The views of a scene show one set of named points, each view turned or mirrored, shifted and resized as a whole, with a little noise and some points left out.

Scene 1
View 1
bosab: -25	-3	4	2	3	17	6	-1	-5	-20	-7	17	10	21	9	16	-1	-7	19	-4	11	4	-4	-14
pela: -26	4	21	-11	-10	4	1	17	-22	9	3	6	3	4	6	-6	5	-7	-4	6	-4	-11	4	-13
sodul: -22	6	20	-2	-15	-3	-3	16	-16	10	14	-7	2	-2	3	-7	11	-10	-5	16	-7	-4	10	-7
kiku: 0	-5	-6	-10	11	12	-9	-1	-15	-15	-25	24	6	3	-3	12	1	-7	7	-15	-11	-5	28	3
Babuv: -26	3	11	17	-14	1	0	4	1	-9	23	-13	6	9	7	7	12	-13	13	23	5	14	-1	-6
kive: -3	-2	0	-7	5	7	-9	2	-15	-8	-15	15	5	-1	-3	7	4	-8	3	-7	-12	-4	28	3
lakeg: -31	6	28	-16	-13	2	3	23	-28	16	5	5	2	3	8	-11	5	-6	-10	7	-4	-16	1	-18
vuni: -24	3	17	-8	-8	4	0	13	-19	4	2	5	4	4	5	-2	6	-7	-1	5	-3	-7	7	-10
nuve: -14	-3	-1	3	3	12	-2	-2	-6	-18	-7	12	8	11	2	14	3	-9	15	-2	1	5	11	-3
mav: -12	2	7	5	-8	-1	-8	6	-8	-3	9	-5	4	-2	0	3	11	-11	3	12	-9	4	19	2
bemes: -17	-1	9	-10	1	10	-1	8	-18	-5	-11	16	6	7	3	4	2	-6	4	-5	-3	-8	12	-8
nipu: -26	1	22	-30	0	13	5	20	-35	10	-21	28	4	7	7	-6	-3	-2	-8	-14	-4	-26	4	-21
Zir: -1	6	12	-1	-14	-14	-19	15	-18	15	14	-15	-2	-21	-8	-11	18	-12	-16	19	-27	-4	40	12
tage: -7	0	0	6	-2	2	-9	0	-5	-10	2	1	5	0	-2	8	9	-11	7	7	-8	6	23	5
fibu: -6	-6	-8	0	11	16	-5	-7	-5	-24	-19	20	9	11	0	19	1	-8	18	-11	-1	4	19	1
buzuz: 3	0	-10	25	-6	-6	-17	-7	9	-18	18	-18	5	-6	-7	14	17	-16	13	21	-13	23	33	19
zol: -13	7	20	-7	-15	-10	-10	19	-21	18	14	-10	-1	-13	-2	-13	14	-10	-15	16	-19	-8	24	1
mepel: -29	1	14	-4	-5	11	6	9	-14	-5	0	10	7	14	9	5	2	-7	8	3	6	-3	-4	-16
puni: -5	5	14	-12	-8	-7	-13	16	-24	15	2	-1	0	-16	-5	-11	12	-9	-15	7	-23	-12	34	5
rupa: -24	4	22	-13	-11	2	0	18	-24	12	3	5	3	1	5	-8	6	-7	-7	6	-6	-12	7	-12
View 2
sodul: 5	-1	-29	11	5	-4	17	22	-8	3	7	11	36	7	-8	7	7	-15	-3	4	16	-8	-3	10
mepel: 3	8	-17	10	-2	-15	19	13	3	4	-1	-10	5	-13	-5	-1	39	17	1	-3	20	0	2	-9
nuve: -8	5	-5	2	-9	0	3	-8	14	-6	-7	-21	1	-23	20	-8	21	22	-1	0	2	8	17	-14
bosab: -5	9	-6	3	-9	-13	13	2	14	-3	-7	-26	-5	-30	15	-8	50	33	0	-2	11	7	10	-17
bemes: 4	8	-14	16	-3	-4	10	-6	5	1	-1	-8	-7	-7	-8	-3	7	16	3	-8	14	4	11	-17
mav: -5	-3	-16	3	-3	8	2	2	3	-6	1	-1	28	-6	16	0	-5	-6	-3	6	0	0	11	3
fibu: -10	7	2	4	-13	4	-4	-24	20	-10	-10	-27	-14	-28	24	-13	10	31	1	-4	-4	14	25	-23
vuni: 7	5	-23	15	1	-8	16	11	-4	4	3	1	13	1	-12	3	12	2	1	-2	19	-3	2	-4
kiku: -3	9	-4	15	-9	9	-6	-33	15	-6	-7	-18	-22	-14	7	-11	-19	24	5	-10	-1	13	27	-27
kive: -2	5	-10	13	-7	9	-4	-22	9	-5	-3	-9	-6	-7	5	-7	-21	12	3	-6	0	9	23	-18
nipu: 20	18	-25	36	3	-18	23	-3	-5	15	3	-1	-31	8	-49	2	6	21	12	-21	36	1	4	-29
lakeg: 17	7	-33	24	7	-15	25	22	-13	12	9	11	12	13	-35	8	13	-3	3	-6	32	-8	-6	-3
tage: -9	-2	-11	1	-6	11	-3	-6	9	-10	-2	-7	21	-12	23	-5	-5	0	-3	6	-5	4	17	-1
Zir: 2	-8	-29	13	4	21	-4	0	-10	-5	10	23	46	22	0	7	-56	-37	-3	8	-3	-5	10	15
rupa: 11	5	-29	21	4	-9	19	14	-8	8	6	8	12	10	-25	6	4	-4	3	-5	24	-6	-1	-4
puni: 7	-1	-27	20	3	14	0	-7	-8	0	8	17	23	20	-13	4	-49	-22	1	-1	5	-2	12	1
pela: 10	6	-27	19	3	-11	20	15	-7	7	6	5	11	6	-21	5	12	0	2	-5	24	-5	-1	-4
zol: 8	-4	-32	16	6	7	9	11	-13	2	10	22	38	21	-14	9	-31	-28	-2	3	12	-8	3	11
buzuz: -23	-14	-7	-17	-9	25	-14	-5	13	-21	-4	-6	54	-18	59	-6	-15	-15	-12	21	-25	3	22	18
View 3
Babuv: -1	-43	21	-5	14	5	10	-21	-11	-23	2	1	-8	-21	-7	-15	-19	4	4	-21	6	-30	-7	-9
rupa: 7	-7	7	28	0	33	3	-19	16	-12	10	-23	18	-10	0	6	-7	10	13	11	1	-17	-10	-4
lakeg: 3	-9	6	35	-2	39	5	-26	19	-17	11	-31	26	-11	-3	9	-6	12	14	14	1	-26	-13	-3
mepel: -11	-19	7	6	1	15	9	-26	11	-8	17	-17	9	10	-9	-8	5	13	5	-7	-2	-27	-13	-12
puni: 30	10	12	31	5	32	-7	7	11	-1	4	-6	9	-26	14	10	-18	1	16	20	-1	15	1	2
kive: 10	9	7	2	4	10	-4	4	13	17	16	1	-3	12	7	-6	5	7	5	2	-8	16	-1	-10
bosab: -19	-21	6	-15	3	0	9	-23	10	3	21	-8	-2	28	-11	-19	14	15	-1	-20	-6	-22	-11	-19
pela: 3	-10	8	25	0	30	5	-21	15	-12	12	-23	17	-7	-2	3	-4	11	12	7	0	-20	-10	-6
mav: 13	-14	16	4	11	11	0	-3	-1	-4	5	3	-6	-14	4	-7	-13	3	7	-4	0	-1	-1	-6
fibu: -6	-2	6	-19	5	-6	0	-2	10	22	22	6	-12	32	0	-19	16	10	-2	-14	-9	8	-3	-17
bemes: -1	-1	5	9	0	17	2	-12	17	6	18	-13	8	14	0	-4	8	12	6	1	-6	-6	-8	-10
vuni: 3	-11	8	17	2	24	4	-18	12	-9	12	-17	12	-5	-1	0	-4	9	10	3	-1	-16	-9	-7
zol: 28	-5	15	34	7	35	-3	-3	5	-15	-1	-10	10	-37	10	10	-25	1	17	17	3	0	-2	3
Zir: 40	1	20	29	13	29	-8	12	-2	-9	-6	4	0	-46	18	8	-32	-5	16	17	3	18	5	5
sodul: 12	-18	14	23	6	27	3	-15	4	-18	3	-13	10	-25	1	2	-18	5	13	5	3	-17	-6	-3
nuve: -6	-11	9	-11	6	1	4	-10	8	9	18	0	-6	19	-3	-16	8	10	1	-13	-6	-5	-6	-15
nipu: -5	14	-5	31	-11	38	3	-24	36	6	25	-37	31	23	-3	9	18	19	12	19	-8	-14	-14	-9
kiku: 5	15	3	-5	2	5	-4	6	18	27	22	1	-4	28	7	-9	16	9	2	1	-11	20	-1	-13
tage: 11	-11	15	-3	11	5	-1	2	-1	3	8	8	-11	-6	5	-11	-8	3	4	-8	-2	5	0	-9
View 4
lakeg: 6	4	22	19	-7	-6	2	2	8	-14	-6	16	1	0	19	7	6	7	14	12	43	-28	6	-11
buzuz: 29	12	-24	6	7	-4	13	20	-20	49	36	-24	-6	54	4	-23	5	-12	11	-7	-24	31	12	7
Zir: 22	28	16	27	-1	10	32	23	-5	8	11	-18	-21	46	26	-7	-1	-5	11	-38	17	-1	25	-4
bosab: 4	-9	-29	-3	6	-15	-18	-16	7	15	12	2	28	6	5	-2	18	5	5	51	3	5	-15	2
kiku: -2	19	-34	9	16	9	7	-26	24	-2	4	-31	25	33	31	6	19	6	-12	19	1	16	-7	7
vuni: 9	4	4	13	-2	-6	1	0	6	0	3	5	6	11	16	1	8	5	11	15	25	-12	2	-5
puni: 12	26	12	26	1	12	26	7	8	-6	2	-16	-9	35	32	2	4	1	5	-24	25	-6	17	-4
zol: 18	18	22	25	-4	3	21	19	-2	0	5	-3	-16	28	23	-3	0	-1	14	-22	29	-13	20	-8
mav: 16	9	-8	11	3	-3	8	8	-3	19	15	-9	0	30	13	-8	7	-3	9	4	6	6	7	0
tage: 15	10	-19	8	6	-2	7	2	-1	21	18	-16	6	33	14	-9	10	-2	5	7	-2	13	4	3
rupa: 8	7	16	18	-4	-5	5	3	7	-8	-2	9	0	7	19	4	6	6	12	8	35	-21	6	-8
fibu: 2	7	-42	1	15	-1	-4	-23	15	14	13	-24	29	28	18	-1	19	4	-7	35	-8	21	-13	8
kive: 5	19	-22	12	11	7	10	-14	16	2	6	-25	15	33	28	3	14	4	-6	10	6	11	-1	4
Babuv: 24	-10	-5	3	-4	-21	-9	19	-19	35	25	13	0	15	-8	-17	5	-5	22	23	2	2	4	-3
mepel: 7	-6	-7	6	0	-13	-11	-6	5	5	5	11	16	2	8	0	12	6	10	36	19	-10	-6	-4
bemes: 3	7	-12	10	6	-2	0	-13	15	-3	2	-7	16	15	21	5	14	7	1	23	17	-3	-5	-1
sodul: 17	6	15	17	-5	-7	7	14	-5	6	8	8	-7	16	13	-4	3	0	17	1	25	-13	11	-7
pela: 8	4	11	15	-3	-6	1	0	7	-6	0	10	3	6	17	3	7	6	11	14	32	-18	3	-8
nuve: 7	2	-29	2	9	-7	-6	-12	7	17	14	-12	21	21	11	-4	16	2	1	32	-2	12	-8	4
View 5
kiku: 12	16	-30	-7	-5	4	-7	-4	-10	-10	-20	24	-15	-1	13	14	2	-18	-9	-2	-11	15	21	18
mepel: -2	0	6	2	10	-3	-12	15	-7	-16	-12	6	14	6	-6	19	0	11	0	-17	-9	13	-8	17
nuve: 9	3	-12	5	-1	6	-12	2	-14	-18	-17	14	-5	-2	1	23	6	-8	2	-3	-15	21	-7	20
Zir: -30	9	2	2	5	15	-3	-42	-2	15	10	3	-6	-8	-1	13	-13	-6	7	14	14	-18	14	-30
fibu: 17	8	-25	1	-6	7	-11	2	-16	-20	-23	22	-14	-2	8	21	9	-17	-3	-1	-19	25	1	26
nipu: -3	15	-7	-19	16	-18	-6	23	8	-2	-13	15	18	16	8	3	-11	15	-20	-32	2	1	32	17
Babuv: -11	-11	19	18	7	13	-14	-6	-15	-17	-3	-4	8	-4	-17	29	3	7	18	2	-9	13	-34	2
sodul: -21	0	15	4	13	4	-8	-10	-2	0	2	-1	12	2	-8	16	-9	11	6	-6	5	-4	-3	-9
zol: -28	6	10	0	11	7	-4	-25	1	11	8	0	7	-1	-4	12	-14	6	3	0	13	-15	11	-22
mav: -10	2	0	7	2	12	-9	-17	-11	-6	-4	6	-4	-5	-4	21	-1	-5	8	5	-3	5	-5	-3
buzuz: -7	-3	-5	21	-9	30	-10	-41	-23	-10	-3	5	-23	-18	-7	32	7	-23	22	29	-8	11	-24	-10
lakeg: -20	5	15	-6	19	-9	-7	9	5	0	-1	1	24	11	-5	9	-13	22	-5	-22	6	-6	10	-1
vuni: -10	4	4	-1	10	-1	-8	1	-3	-5	-6	6	10	4	-3	14	-6	9	-1	-12	0	3	4	4
puni: -22	13	-4	-5	7	5	-2	-27	1	12	4	8	-2	-2	4	9	-13	-3	-2	2	12	-14	24	-18
rupa: -16	6	9	-4	15	-4	-7	2	2	0	-2	4	16	7	-3	12	-10	14	-4	-16	4	-4	10	-1
tage: -3	3	-7	7	-1	13	-9	-17	-13	-9	-8	10	-9	-6	-1	22	2	-11	7	7	-7	10	-5	2
bosab: 12	-1	-6	5	3	1	-14	19	-14	-25	-21	12	5	3	-2	23	8	2	1	-13	-19	27	-15	30
bemes: 0	8	-9	-5	6	-2	-9	5	-5	-9	-12	13	4	4	3	14	-2	1	-6	-13	-6	10	10	14
View 6
kiku: -36	3	-47	1	-10	13	28	20	23	17	5	-19	6	7	24	2	17	-1	10	13	25	-40	-7	-28
puni: 8	8	-26	26	-3	27	10	17	-16	-21	3	0	40	13	21	5	-19	-29	-7	7	0	31	39	-4
mepel: -6	-39	-22	-2	15	-23	35	-10	9	25	0	15	19	-19	-7	9	-27	16	-1	-2	7	4	-38	-3
rupa: 4	-20	-28	16	13	2	29	-9	-5	1	-6	18	43	-14	7	10	-44	-9	-4	-5	-4	28	-5	0
sodul: 20	-26	-7	15	12	-9	17	1	-16	-3	6	15	33	-3	-5	8	-32	-5	-12	2	-2	43	5	8
pela: 3	-25	-26	12	14	-3	30	-11	-2	6	-5	19	39	-16	4	10	-42	-4	-3	-5	-2	25	-13	0
buzuz: 20	-23	22	-1	-10	-26	-11	51	-17	1	45	-22	-20	43	-19	-2	51	13	-21	34	26	18	27	5
tage: 0	-19	-9	2	-2	-11	11	25	-2	9	21	-10	2	16	-2	2	17	7	-8	17	18	3	4	-5
nuve: -17	-27	-22	-8	2	-20	25	13	15	28	13	-7	-3	3	-3	4	13	19	0	12	22	-20	-27	-11
bemes: -18	-17	-36	4	5	-1	32	0	12	17	-1	3	22	-9	10	7	-16	3	4	2	12	-9	-19	-13
Babuv: 25	-55	18	-5	14	-47	12	9	-12	18	25	11	1	3	-31	6	-4	26	-19	12	10	35	-20	16
zol: 23	-7	-11	26	5	12	8	10	-25	-21	5	10	43	8	8	7	-31	-23	-13	5	-5	52	35	6
nipu: -28	-8	-65	14	12	20	51	-25	18	14	-26	19	52	-33	28	12	-58	-13	14	-16	-3	-7	-28	-18
lakeg: 7	-24	-30	17	17	1	34	-20	-7	2	-12	26	51	-24	6	11	-60	-10	-4	-12	-10	36	-12	3
Zir: 25	6	-5	28	-5	21	-5	30	-31	-31	16	-3	35	27	11	3	-7	-30	-17	16	1	51	58	4
fibu: -32	-17	-33	-11	-5	-11	28	21	25	31	14	-17	-10	7	6	2	27	18	7	15	29	-43	-27	-22
kive: -22	-1	-36	6	-7	11	22	20	11	9	7	-13	12	10	18	4	10	-4	4	12	19	-19	3	-19

In a view up to two points have been moved. Name them for each view, in the order of its rows, or write none.
view 1 -> mav
view 2 -> sodul, puni
view 3 -> nuve
view 4 -> rupa
view 5 -> vuni
view 6 -> none

Scene 2
View 1
Tup: 18	-38	9	-1	34	7	25	2	19	29	37	29	-31	-9	-4	-25	-21	13	-9	-34	-11	5	-6	-63
daba: 17	-27	14	2	20	-5	22	-2	20	15	20	12	-18	-5	-18	-5	0	4	-14	-28	-4	20	-5	-48
nim: -3	-28	-15	49	-23	-24	-19	11	-26	-5	-3	0	19	56	-1	-13	7	4	26	-41	-6	9	-13	14
Selu: 9	-1	4	25	-39	-17	-14	-30	-13	-20	-34	-4	34	20	-29	44	40	0	30	-7	-5	26	21	31
gugos: 5	-30	-7	29	-3	-7	-4	1	-12	9	11	16	1	29	-2	-13	-4	10	19	-34	-11	4	-4	-11
sevo: 8	-20	-1	24	-12	-11	-3	-10	-8	0	-3	8	9	21	-14	7	11	5	18	-25	-7	14	3	-2
gen: 11	-15	8	19	-12	-18	3	-9	2	-6	-8	-3	10	16	-25	17	22	-1	4	-22	-2	26	2	-6
Potaz: 10	-14	3	19	-16	-9	-3	-18	-5	-3	-10	8	13	14	-19	19	18	5	20	-18	-8	17	10	1
sev: 12	-1	10	17	-31	-19	-5	-27	-2	-19	-30	-8	27	12	-35	45	41	-4	16	-7	-1	33	17	18
nebu: 3	-25	-4	37	-13	-26	-6	10	-10	-5	-2	-7	12	41	-13	-6	14	0	7	-38	-1	21	-14	-2
notul: 2	-12	-5	40	-35	-27	-17	-6	-20	-18	-23	-10	30	44	-19	19	30	-2	24	-26	-2	23	0	27
vazub: 10	-9	4	21	-26	-14	-7	-22	-7	-11	-20	1	21	16	-25	30	28	2	21	-14	-5	23	13	13
reli: 12	-3	8	17	-29	-12	-6	-31	-5	-15	-27	-1	26	9	-31	43	36	0	23	-6	-5	26	21	19
sotos: 9	-24	-7	21	-7	3	-6	-17	-13	10	5	27	5	16	-3	1	-2	14	33	-23	-15	-1	11	-5
zabir: 11	-24	4	18	0	-11	5	-3	1	4	6	7	0	15	-14	0	7	4	4	-29	-6	16	-3	-19
pap: 6	-17	-5	29	-21	-11	-12	-14	-16	-4	-10	9	18	28	-12	12	15	6	30	-22	-9	11	8	13
Bage: 7	-28	-3	26	-3	-9	-1	0	-8	8	9	12	2	24	-6	-10	0	8	15	-33	-9	8	-4	-13
gugo: 0	-24	-8	44	-21	-28	-13	10	-18	-8	-6	-8	17	51	-10	-6	15	0	15	-39	-2	18	-14	9
tamuz: 11	-15	6	19	-13	-15	1	-11	0	-5	-9	1	11	15	-22	16	21	1	9	-21	-3	23	4	-5
View 2
pap: -4	-11	9	0	-4	-14	4	-2	-6	7	-8	-7	8	-17	11	5	11	-3	10	6	-9	4	-11	13
notul: -15	-26	22	2	-5	-11	10	1	-10	5	-3	-5	0	-24	22	16	10	2	15	2	-2	16	-16	5
Potaz: -2	-14	2	-2	0	-10	-1	5	-8	2	-4	0	16	-13	4	3	6	-4	15	2	-4	5	-7	12
sev: -5	-26	17	-5	0	-7	-2	15	-19	-2	7	8	23	-19	12	11	6	-5	28	-9	9	20	-12	7
gugo: -18	-23	6	7	-3	-7	15	-4	0	7	-11	-11	-10	-17	14	11	2	6	3	13	-12	5	-11	4
daba: 0	-14	-38	2	10	5	-1	12	3	-3	-10	3	19	5	-22	-11	-18	-2	4	13	-10	-10	5	11
vazub: -4	-19	12	-3	-1	-10	-1	8	-13	1	0	2	18	-18	10	7	9	-5	21	-2	1	12	-11	10
reli: -1	-20	17	-7	-1	-11	-4	13	-17	-1	5	6	25	-19	11	8	10	-7	27	-8	7	17	-12	10
Bage: -5	-9	-14	4	1	-7	6	-3	3	6	-14	-9	4	-8	-2	-2	0	0	0	15	-16	-8	-4	12
gen: -7	-23	-4	0	2	-2	3	10	-7	-1	-2	2	13	-10	2	4	-4	-1	14	3	-1	8	-6	7
Selu: -4	-22	27	-6	-4	-14	-1	10	-19	1	5	3	20	-24	19	13	15	-5	27	-9	6	20	-16	9
nebu: -17	-24	-3	7	-1	-4	13	-1	1	5	-10	-8	-6	-13	8	8	-3	5	4	13	-10	4	-8	4
gugos: -5	-7	-11	4	-1	-9	7	-6	4	7	-16	-11	3	-9	0	-2	3	0	-1	16	-18	-9	-5	14
Tup: 6	-1	-52	3	10	3	-3	3	10	0	-18	-3	18	11	-30	-20	-18	-3	-5	21	-20	-25	10	18
zabir: -5	-15	-16	2	3	-2	4	4	0	1	-9	-2	10	-6	-5	-2	-6	0	6	11	-9	-3	-3	10
tamuz: -6	-20	-3	0	2	-4	2	8	-8	0	-3	2	14	-12	2	3	0	-2	15	4	-3	6	-7	8
sevo: -4	-13	-2	1	-1	-8	3	2	-4	4	-8	-4	10	-12	3	2	3	-2	10	7	-9	1	-7	11
View 3
pap: -11	2	-18	5	1	9	0	25	-15	14	3	5	-8	0	-15	17	-8	0	-3	4	4	-4	1	-9
gugo: -9	5	-12	2	2	-7	-2	41	-14	8	5	2	9	2	-18	21	-5	3	-8	23	31	11	-12	-16
sotos: -6	-2	-7	1	3	18	0	9	-5	3	2	16	-15	7	-10	-2	-17	-15	4	7	-5	-3	9	2
Bage: 1	-5	-1	-2	3	2	-2	15	-6	-3	3	9	4	5	-10	-4	-13	-13	4	22	11	8	0	0
gen: 6	-16	-13	3	-1	-9	0	13	-21	9	1	-14	14	-13	-9	14	3	3	6	9	-1	-7	-1	-4
sev: -3	-16	-33	11	-3	-4	3	18	-34	27	1	-24	6	-22	-11	38	11	18	1	-16	-15	-25	2	-12
nim: -17	16	-12	3	4	3	-3	46	-8	8	7	16	-3	10	-20	18	-13	-2	-12	24	36	16	-11	-18
zabir: 8	-15	-1	-2	1	-5	-2	9	-11	-2	1	-2	13	-3	-8	-3	-6	-9	9	20	3	2	1	3
daba: 25	-31	13	-7	0	-12	-3	-13	-8	-16	-2	-8	26	-7	2	-24	-5	-21	21	28	-7	3	6	18
Selu: -13	-5	-38	13	-2	5	4	27	-32	32	2	-16	-6	-16	-15	44	7	19	-4	-20	-12	-25	3	-18
Potaz: -2	-10	-17	5	0	4	1	13	-19	12	2	-4	0	-7	-10	15	-3	0	4	0	-7	-10	4	-4
reli: -6	-12	-32	10	-2	3	4	15	-30	27	1	-18	-3	-18	-11	34	6	14	2	-17	-19	-25	5	-11
notul: -15	5	-28	9	0	-2	0	42	-25	23	5	-7	1	-7	-19	39	2	16	-10	2	17	-5	-9	-23
Tup: 27	-29	27	-13	2	-4	-5	-22	6	-29	-2	9	19	5	4	-47	-17	-38	25	39	-7	12	11	28
tamuz: 4	-14	-14	3	0	-5	0	13	-20	9	1	-10	10	-10	-9	14	1	1	5	7	-3	-7	1	-3
gugos: -3	-1	0	-3	3	6	-3	18	-3	-3	3	14	0	9	-11	-5	-16	-15	2	23	13	10	1	1
sevo: -2	-6	-11	2	1	3	0	16	-14	7	2	1	2	-2	-10	9	-6	-4	3	10	2	-3	2	-3
View 4
zabir: 10	-1	17	0	4	-4	16	-6	-10	7	8	19	6	1	8	13	3	11	-9	1	9	-15	-3	-11
daba: 14	2	36	-16	1	-25	16	1	-12	21	7	25	5	-9	14	24	-13	18	-35	8	16	-30	2	-27
nim: 7	2	-11	24	7	33	36	-18	-1	-9	5	8	13	28	-2	-2	13	12	16	-9	7	7	-19	16
gugos: 7	3	10	-3	9	4	31	-14	-10	3	-1	15	0	14	11	12	7	16	-5	-6	5	-14	-14	4
pap: 5	-6	-1	12	10	9	12	-13	-10	-9	6	14	-1	9	6	5	28	2	22	-9	-5	-5	-7	5
sev: 8	-21	2	26	0	-1	-29	0	-10	-11	26	20	4	-17	0	2	40	-19	39	0	-5	0	17	-18
Bage: 8	2	11	-1	8	3	28	-12	-9	4	1	16	3	12	9	12	5	16	-6	-4	6	-14	-12	1
notul: 7	-12	-13	36	3	25	2	-10	-2	-15	20	12	13	8	-6	-5	31	-8	36	-6	1	12	-2	2
tamuz: 10	-9	10	11	2	-2	-1	-4	-9	0	15	19	6	-5	5	8	17	0	10	0	4	-8	4	-13
Tup: 12	12	44	-37	8	-32	37	-5	-18	27	-9	25	-3	0	23	32	-23	32	-53	4	15	-43	-10	-18
reli: 5	-20	3	19	4	-5	-25	-2	-13	-12	20	19	-2	-15	4	4	44	-18	38	-2	-9	-3	13	-13
gugo: 9	-1	-7	27	2	29	26	-13	1	-6	14	10	18	18	-4	-1	8	8	12	-4	12	7	-12	5
nebu: 11	-1	0	22	1	20	24	-9	0	0	14	13	18	13	-3	3	3	10	3	-1	14	1	-8	-3
sotos: 3	-1	11	-10	16	-6	22	-15	-18	-3	-6	16	-13	11	17	14	24	11	7	-10	-9	-20	-13	8
vazub: 7	-15	2	18	5	0	-12	-5	-11	-9	17	18	0	-7	4	3	35	-10	30	-3	-6	-3	7	-9
Potaz: 7	-9	8	7	7	-4	0	-7	-12	-5	10	18	-2	-3	8	8	26	-2	17	-4	-4	-10	1	-6
View 5
nebu: -25	-11	0	7	31	-15	18	-20	6	-4	-29	16	-20	3	-11	-6	11	5	-13	28	-2	5	7	-9
reli: 25	-6	-9	-25	33	17	31	-26	1	3	-1	43	-39	8	-40	-2	36	20	3	23	5	-9	-27	4
Selu: 25	-1	-5	-13	34	16	37	-31	0	1	-3	51	-52	13	-44	-7	40	28	4	33	-3	-6	-26	2
sevo: -3	-9	-9	-7	23	1	17	-11	6	6	-12	16	-25	-1	-17	-2	10	10	-7	13	-3	-3	-4	-8
sotos: 3	-5	-15	-3	9	5	10	7	8	17	0	7	-31	-7	-11	-4	-4	16	-7	-2	-15	-3	-1	-15
gugo: -26	-7	3	18	31	-16	22	-21	7	-5	-29	21	-32	6	-14	-10	13	12	-12	36	-11	8	9	-10
vazub: 15	-6	-8	-16	30	10	28	-23	3	3	-6	35	-36	6	-33	-3	27	17	-1	23	1	-5	-17	-1
Potaz: 8	-8	-10	-15	24	7	20	-13	5	6	-7	23	-28	1	-23	-1	16	13	-5	13	0	-5	-12	-4
Tup: -18	-28	-26	-32	8	-8	-14	17	13	18	-12	-34	29	-21	16	15	-26	-23	-19	-33	16	-9	9	-13
nim: -28	-2	5	29	25	-17	21	-14	8	-1	-27	19	-42	3	-11	-16	5	18	-12	34	-23	10	14	-16
Bage: -15	-11	-9	-1	18	-7	10	-2	9	7	-16	3	-16	-5	-5	-2	-3	4	-12	7	-6	0	6	-13
notul: -5	-2	4	10	36	-3	34	-30	3	-6	-20	42	-48	11	-31	-11	30	23	-3	44	-10	4	-6	-4
pap: 0	-3	-6	3	21	2	22	-10	5	6	-10	24	-40	2	-21	-8	12	19	-5	20	-13	0	-5	-10
gen: -1	-14	-8	-20	32	1	20	-23	4	0	-16	21	-15	3	-21	3	21	4	-6	18	10	-5	-10	-1
daba: -11	-27	-20	-36	21	-4	-1	-3	10	8	-16	-14	22	-12	1	14	-4	-19	-15	-14	23	-10	-2	-4
zabir: -11	-16	-12	-15	23	-5	10	-9	8	5	-16	5	-7	-5	-9	3	4	-2	-11	6	6	-3	0	-7

In a view up to two points have been moved. Name them for each view, in the order of its rows, or write none.
view 1 -> pap
view 2 -> Bage
view 3 -> nim
view 4 -> gugos
view 5 -> none
